Each row is a point on a landscape with many valleys, with its height.
From any point a ball takes the steepest step (drop divided by distance) to one of its 5 nearest points. It stops when none of these is lower. Distance is the straight distance between rows; heights are no part of it.
gabib: -1,-9,-35,25,11,-28,0,20,-16  (h 186)
pab: -17,-2,40,-51,17,38,-6,-27,-5  (h 86)
dap: 17,5,-2,55,-26,-19,22,10,11  (h 444)
lomu: -38,11,-28,-10,29,-6,-26,32,-3  (h 335)
buv: -9,-7,-41,13,19,-26,-14,21,-14  (h 212)
voza: 4,8,-8,61,-18,-33,6,19,4  (h 134)
saf: -1,-11,-33,9,9,-18,-5,6,-10  (h 123)
murig: -36,16,52,-50,10,28,1,-8,7  (h 319)
Fifin: 22,-16,-19,2,-5,-12,12,-10,-3  (h 457)
Muga: 19,7,17,56,-38,2,18,5,26  (h 73)
Mesit: -38,17,74,-41,3,16,16,-9,13  (h 421)
gimo: -18,-3,-24,-19,19,1,-19,14,-8  (h 307)
Nuta: -11,0,12,-41,16,24,-11,-12,-3  (h 317)
Vodut: 3,-7,0,-34,14,18,-9,-16,-9  (h 425)
bib: 8,-14,5,-39,14,25,-8,-21,-13  (h 454)
ziva: 16,16,25,64,-37,4,5,13,28  (h 43)
fur: -29,10,20,-41,19,25,-14,-2,3  (h 570)
med: -35,18,-19,-19,24,3,-23,31,-5  (h 400)
Nel: -16,-3,-17,-22,22,7,-15,5,-12  (h 330)
vulo: 37,-19,-2,-16,-2,-4,13,-36,-8  (h 556)
Zuba: 3,-11,-20,-23,13,1,-7,-4,-17  (h 406)
nifoz: -9,-2,-6,-37,23,19,-14,-2,-7  (h 487)
div: -28,6,-9,-35,22,13,-16,7,-4  (h 382)
Tetes: 11,17,19,66,-36,-8,4,19,16  (h 332)
zef: 10,-17,-12,-30,11,6,-6,-20,-13  (h 468)
laneg: -12,1,21,-50,17,31,-5,-21,-8  (h 199)
ruvib: -38,20,19,-42,13,21,-12,8,8  (h 628)
kas: 15,7,2,59,-28,-24,17,16,9  (h 668)
Nop: -30,10,-17,-25,25,7,-22,23,-2  (h 350)
Tef: 11,-14,-18,12,0,-22,11,3,-10  (h 311)
Vik: 28,-19,-16,8,-13,-14,17,-19,-4  (h 476)
bevo: -7,-4,-10,-32,16,21,-15,-6,-13  (h 475)
golip: -35,15,53,-41,9,24,7,0,11  (h 416)
zubek: 44,-18,4,14,-24,-9,22,-23,18  (h 447)
Mavig: -20,12,0,-41,23,19,-20,7,-5  (h 464)
nusem: -1,-3,-26,41,2,-38,4,21,-14  (h 334)
Boruv: 26,-5,-10,32,-22,-24,20,-3,7  (h 220)
Denev: -19,1,-34,-4,23,-12,-20,21,-10  (h 287)
Nit: 4,30,25,75,-35,1,-6,23,21  (h 608)
Sitet: 4,-4,-22,45,-10,-34,8,11,-9  (h 83)
Doz: 13,-17,9,-45,15,23,-1,-28,-14  (h 494)
Lubiz: 4,19,7,72,-27,-20,6,25,8  (h 688)
gisuv: -35,15,-10,-27,27,13,-18,17,-1  (h 385)
bigus: 34,-25,-1,-29,-3,2,11,-40,-7  (h 609)
les: 47,-19,1,4,-28,-8,26,-30,15  (h 551)
pive: 8,19,14,75,-32,-15,4,25,13  (h 735)
mova: -25,13,21,-43,14,26,-14,-9,1  (h 469)
Zesa: 32,-3,10,45,-36,0,22,-11,25  (h 203)
dugi: 17,-6,-13,41,-19,-31,12,8,-4  (h 545)
tes: -12,-7,-26,-13,16,2,-12,2,-12  (h 318)
nam: 30,-9,-3,33,-23,-18,20,-5,9  (h 135)
kapom: 10,11,13,59,-34,-10,12,8,22  (h 166)
Fise: 44,-26,-4,-15,-11,-5,21,-34,0  (h 587)
Dabe: 28,-20,-10,-8,-3,-10,10,-24,-15  (h 520)
sof: -31,18,30,-44,16,28,-8,-2,6  (h 550)

For each start below, name every point that the ball comes to, in order.
Lubiz: voza Sitet
mova: laneg pab
Zesa: Muga ziva
kas: voza Sitet
pive: Tetes ziva
bib: Nuta laneg pab

Where does a ball stop that starts at each point below?
gimo: saf
lomu: saf
Dabe: saf
